Points on a hilly landscape, in no order, each with its height.
A climber steps from a point to the highest of its 2 nearest points, and stops where none of them is higher. Distance is the straight distance between rows; heights are no part of it.
(174): [ 15   5   9 -37  12  -8   3   4   0  -2  -8  12   3  12  12  24   4  21
 -16   9  15   5]  height 444
(357): [-13 -21  10  10  -5   2 -12  34  -9  -6 -13   5 -15   0  18 -12   5 -22
   7 -10  -1   3]  height 538
(165): [  7  -7 -19 -17   6  13  24   5   6   9  17   5 -19 -13   8  14 -10   1
 -28  11 -12 -27]  height 393
(81): [ -8  -8  18  33 -11 -28 -13   5  18 -16 -20 -16   8  -1  -2   0   5 -41
  25   3   5  12]  height 342
(527): [ -8  -2  15  24   7  -5 -14   5   0  -3 -26  -5  -3  16  -4 -15   6 -28
   6 -13   2   6]  height 552
(966): [  4  22  -9  15   8   6   1 -20   4   6  -5  -4  17  10 -22  -9   6   4
   0 -16  10   2]  height 192
(48): [ 8  1 10 -6  7  6 -6  8  1 -1  5 19 -5 16  8  7 -9 37  7 14 21 21]  height 406
(280): [-10   6  -5  22 -24   5  -5  11   8  17  -6  -3 -15 -20  10 -18  -9 -33
   5 -14 -18  -8]  height 508
(932): [ -8  27  21   0  -3 -16  -8 -12  -8  -3 -22 -13  13   4  -3   6  -4   5
  -7   4  11  -1]  height 445
(886): [-13 -19  32 -13  -1 -37  -7 -23   5   1  16 -23  13  -2  14   4  -6   5
  33  33   3  16]  height 195
(404): [-11  12  -2  32 -29   9  13   5   0  -9  20  13  -3 -36   3   0 -13  14
  14   1 -18 -16]  height 443
(418): [ 13   3  10   8  23  -5 -11 -20 -10  -4 -18   2  14  33 -20  -4  -1   1
  -6   4  12   8]  height 244
(397): [ -1   8 -25   5  -7  15   7  -2  11  19  18 -14   1 -10  -8 -19   7 -19
   5 -24 -11   3]  height 292
(685): [ -3 -16  19  -6   7 -39  -4 -33   6   3  14 -24  20  -3  -9  -1   7 -10
  32  11  14  11]  height 112
(271): [-10 -24   0  44 -10  -7 -15  -7 -10 -20 -11  26   6 -13 -16 -13  -9 -23
   3  11 -16 -12]  height 274
(455): [  0  -4 -21 -18  -3   3   4  -1   4  28   8 -18   3  -7   4 -10   4 -17
   0 -18   2   2]  height 316
(794): [  5  -2 -16 -11  -3  28   9  30  -2 -17  -7   7 -15   6  19  -4  -2   7
  -9 -14 -15   6]  height 430
(864): [  8   2 -17   1 -12  17  15   6  -6 -15  19  21 -25 -25   0  -1  -7   5
  -5  11 -32 -28]  height 375
(971): [  5 -25  -7 -16   1 -14  -1  22  -1  -8   1  -6   1  -5  -3 -11  -6 -15
  19  -6  14  11]  height 469
(512): [ -2  25   3 -25  -1  25   4 -18  13  25  -1   3   1  18  18  15   7  19
 -24 -12  -4   8]  height 570
(401): [-10  18  30  10  -1 -25 -15 -19   5  -6 -17 -12  19  14 -13  14  -2  10
   6  11  18  13]  height 665
(69): [  4 -16 -14   0 -18   9   8  14  -6 -12  11  23 -18 -28   2 -12 -13  -7
   6   5 -18 -18]  height 392
(473): [  7   9  -3   6  13  18 -11  -2  18  24   4  -1 -11  30   1 -12   3   0
  10 -25   2  27]  height 123
(809): [  4 -25   3 -16  17  -9 -12  10 -16 -19 -18   4   5  20 -15   2   6  -8
  -2  15   5   4]  height 230
(433): [ -2 -15  34  -9   5 -35 -19 -20  -3   7  10  -8  -2  15  10   9  -3  13
  24  19   7  18]  height 273
(579): [-18  13  -6   5 -23 -13  11  -5   8   6   3 -10  15 -35  -5  -2   2   0
  17 -20  15 -10]  height 560
(999): [ 12  -4   2 -17  19   3  -8  -8  -8  20   1   5 -11  23   5   7  -3   4
 -13   1   8   8]  height 156
(687): [-12 -14   8  -9 -11  -9  -7  -7 -13   9 -18 -20  -2  -7   8 -11  -2 -40
  -6  -3 -19  -9]  height 414
(882): [  4  21 -24   2   6  22  13  -4   4  -6  14   2  11  -4  -8   0  15  24
 -10  -8 -12  -5]  height 579
(488): [-10 -15   0  20  -6  -7  -7  -3 -14 -30 -27  13   8  -6 -21 -11  -9 -19
 -10  13  -3 -16]  height 314
(953): [ 10 -22  13 -18  20 -27  -1 -29  -6  -5   8 -21  19   3 -17  -1   2 -15
   8  25  11  -4]  height 57
(425): [-10   1   5   8 -29 -18  -6  11  12 -23 -19  -1   5 -32  -5  -5  -6 -16
  20  -6   3   6]  height 551
(829): [  1  13 -14   1 -19  12  12  17   6 -19   9   5  -2 -21   4  -3  -3  13
  12 -12  -6   0]  height 481
(477): [ -9  29 -15  -8   0  28  16 -19   4  16   8  -5   5 -10  10  17  11  19
 -37  -1 -18 -24]  height 724
(64): [  8  22 -15 -21  12  28  11  -1  10   9   0   6   4  19  10  11   9  18
 -30  -7  -4  -1]  height 515
(475): [ -7 -12   2  47 -15 -13 -11  12  17 -17  -6   6   6 -12  -9  -3  -7 -33
  21   3  11   5]  height 282
(775): [-12 -27  24 -10   9 -19 -12  12 -25  -3 -17  -4  -8   6  15  -1   9 -17
 -12  23  -6  -7]  height 276
(334): [ -2 -12 -27 -12  -9   6  16  10   9   4  34   2   3 -34  -1  -4  -2  18
   7  -3  12 -13]  height 613
(257): [  7 -24 -19  -4  -8  -1   5  17   5   6  25   0   7 -18  -6  -9  -6   3
  20  -4  17  13]  height 543
(374): [ -1   1 -23  24  -4  18   4  -7   2  12   0  -4   1   2 -11 -20   1 -24
  -4 -15 -19  -1]  height 272
(133): [ -2 -21  14 -12   9 -22  -1  -4 -23   2 -16 -21  -4  10   3  -5   4 -29
  -4  13  -8   1]  height 337
(480): [ 15 -15 -15 -19  18  -4   2   1  -8 -22 -20   6   1  11 -15   1   2 -16
 -27   6   3  -8]  height 179
(865): [ 11   9 -12 -10 -11  26  19  19  -1 -33   4  12 -17 -11  19  -1   2  19
  -5  -8 -23  -9]  height 451
(717): [ 14   1  17 -43  13 -34   0 -14   1  -3  -4  -4  11   6   6  28   8  17
  -4  21   8   3]  height 693
(35): [  2 -12  -5 -36  -2  -4  -4   7  -3  19   4 -15  -8   3  15  -3   0  -8
   7 -13   3  12]  height 347
(772): [ -3  10 -11  36  -1  25   0   7  -6 -14 -13  10  -3  11  -6 -11   5  -3
 -15  -4 -20   1]  height 407
(405): [  1 -17  -9 -12 -13   0  15  17   0  -7  20  13 -12 -32   3  12 -15  14
 -11  24  10 -21]  height 442
(755): [  1  -5   5 -11  -6 -12  -4  12  -8  -5 -10  -9  -2   3   2   5  -2  -8
  11  -4   8  14]  height 404
(329): [  0  -5 -13  50 -15   2  -6   7  21 -18   3   9  21 -10 -16 -12 -11 -10
  20   6   6  15]  height 251
(797): [  5   6  29  13  15 -16 -19 -34   0   1  -7  -2  13  24 -19   7  -4   8
  15  10  16  10]  height 390
(1027): [ -9  21  10   4  -7 -21   0 -23  -2  14 -10 -18  19 -13 -12   2   4  -9
  -5  -5   4 -16]  height 384
(651): [  2  -9  -2  -1   2  17  -4  22 -10 -30 -20  16  -7  13   6  -9   6   2
 -22  -2  -4   0]  height 399
(671): [ -4  22 -21   4  -6  32  13 -14   5   3  13  -7  -2 -16   0   3  10  20
 -20  -7 -38 -25]  height 659
(543): [ -4   2  11 -48   7  -5 -15 -20   7  23  -5 -10  -5  16  17  12  11   3
  -2 -21  -7  17]  height 126
(16): [-1 -1 17  7 -3  2 -4 15  5 -1 11  6 -7  5  7  3 -9 22 22 -1 20 23]  height 457
(419): [  3 -21  14 -29  14 -23 -10   2  -9 -18 -12 -12   3  18  -6   0   6  -8
  17   6  10  19]  height 306
(119): [ -8 -14   9  16  -3   2  -8  10 -14 -25 -18  13   0   6  -7  -2  -7   0
 -16  18  -1 -11]  height 355
(838): [ 13  14 -18  -2   4  21  23   6  -5  -9  15  13 -16   0  15  14   4  18
 -32  13 -18 -23]  height 373
(799): [  9  -4  20 -21  13  -7  -6  10  -3 -10  -6  15   0  19  12  24  -8  31
  -3  20  21  10]  height 370
(371): [  7 -24 -14 -18  -4   0  13  14  -7   0   7   9 -21 -22   4  -2 -13  -7
 -12  14  -4 -26]  height 417
(1013): [ -9 -18  26   5  20 -16 -22   5 -10  12  -6  -4 -13  28   9  -7  10 -16
  12   1  -1  13]  height 550
(931): [  3 -16  10  -3   4  12   9  10  -2   0  13  15 -11  -2  12  23 -17  27
 -18  34  16  -4]  height 331
(327): [ -3  12   2  16   4  18  -3   2  -1   0 -27  -3  -1  17  -6 -10   2 -11
 -13 -15  -5   9]  height 458
(714): [  5  -1 -22  22 -11   5  -3   2  10 -28  -3  10  14 -12 -29  -8  -4  -6
  10  -4   0   1]  height 222
(143): [-15  33 -10  -4  -7  25   5 -19   8  24  -5 -11   2   3   4   1   5   6
 -23 -12 -10  -3]  height 643
(618): [  6   3   0   8  -1  16  15  20 -12 -11  10  19 -10  -3  14  12 -10  26
 -21  21  -4  -8]  height 352
(902): [-14   4   7  -6  -9 -21   7 -23  -1  26   8 -16  19 -29  -4   1   4  -2
   8  -1  19 -18]  height 467
(893): [-13  -5   1   9 -26 -17  -6   1  -1  14 -10 -13  -3 -22   7  -8  -5 -44
   9 -16 -15  -5]  height 468
(873): [ -4   8  16  14 -16 -25  -3   6   8 -18 -21 -21  11  -4  -6  -3   2 -23
  18  -9   9  14]  height 433
(229): [ 11  19 -14  -5  13  42  10   3   4  11  15   2  -4  28  15  15   9  21
 -28   2 -22   9]  height 473
(709): [ -1   9   0   4   2   4  -5  15  16  17   0 -16 -12  14   8  -8   3 -18
  20 -26   7  27]  height 106
(158): [  3   7 -12 -11  15   8  18  -7   5  17  23  10  10  -9  -3   9  17  37
   3  -1  25  -9]  height 479
(888): [ -8   2  -3   5 -17   6  13   5  -2  -4  12  12   1 -34   3   3 -15  19
  -1  16  -4 -22]  height 472
(857): [ -8  16  -7  -8 -32 -12   1   2   7  -8  -8  -2   1 -33  -1  -4  -5 -12
   8 -14  -3 -11]  height 648
(476): [ -4   6  -3  24 -17  19   3  20  -5   2   1   3 -19 -10  16  -8  -3  -5
   2 -15 -19   0]  height 546
(341): [  8  13 -15   0  -2  15  21   1   3 -19  26  21 -16 -26  -1  15  -7  23
 -17  22 -26 -38]  height 358
(368): [  5   9  -5  31   4   0   0 -16   0   9 -10  -8  17   7 -24 -15   2 -25
   3 -12   4   3]  height 233
(247): [  3   1  16  20   6  -5 -10  11   4  11   2   4  -4  17  -5  -2  -3   2
  24  -1  19  21]  height 528
(992): [  9   3  -8 -15   1  -6   5  -5  -3  -4  -9  -1   4  -3  -6   7   0   4
 -20   8   7 -13]  height 141
(852): [  4  18 -15  11  -5  19  14   8  -3 -16  28   5   3 -20  -2   1   4  31
   2  -1 -17 -10]  height 520
(649): [ -6  -3 -25  -7  -4   3  22   0   6   4  23   5  18 -27  -5   3  16  30
   7  -4  21 -21]  height 554
(848): [ 14  -4 -10 -29  23  -3   1  -5   4  35  23  14  -7  14   1   7   0  14
   2  -6  17   3]  height 131
(7): [  3  18 -13  20   6  44   6  -2   0  -3   2   1  -2  20   4  -2   6   6
 -22  -8 -33   6]  height 434
(844): [ 11  17 -13  -2  18  11  -7 -11   9  11  -2   6   9  31 -11  -7   9  14
   2 -17  10  17]  height 151
(123): [ 12  -1   0   7  21   7   0 -11 -10  15  -6   1  -2  27 -11   0  -9  -3
 -19   3   2   1]  height 182
(644): [-16  -6  25  23  17   4 -23  16  -4   9 -12   0 -16  22  10 -10   8 -15
   8 -12   4  16]  height 682
(997): [  7 -13  -4 -13  19  -8  -3 -15  -5  33  27  -6   1   5  -1  -1   0   6
  15  -2  22   3]  height 109
(761): [  0   8  29 -23   8 -27 -17 -16  -2  13   2  -3  -1  18  10  15   2  15
  16  -3   5  13]  height 202
(1011): [  6 -23   0 -14  12 -21  -1 -10  -6  -5  -4 -10  10  -4 -13   7  -8  -4
 -13  23  14  -9]  height 107
(320): [ -6 -15  38   9  15 -31 -17 -17  -8   4   1 -14  -5  20   0  -1   5 -13
  22  14  -1  19]  height 391
(192): [  1  18  12 -30   6  -9  -8 -10   9  12  -8  -9   4  19   9  11  13   8
   6 -25  10  14]  height 153
(359): [-12  -1  17  19  -1  17  -7  27  -3  12 -10  -1 -22  16  23 -10   2  -4
  -5 -13 -11   7]  height 592
(207): [ 11  16 -34  14  -9   9   9  -6   4 -24   5  14   5 -20 -27 -14   2   4
   3  -9 -14 -15]  height 198

Where does a climber stop that starts at each point below?
(133) | (644)
(794) | (477)
(848) | (401)
(1011) | (334)
(455) | (334)
(473) | (334)
(7) | (477)
(997) | (401)
(714) | (857)
(341) | (888)
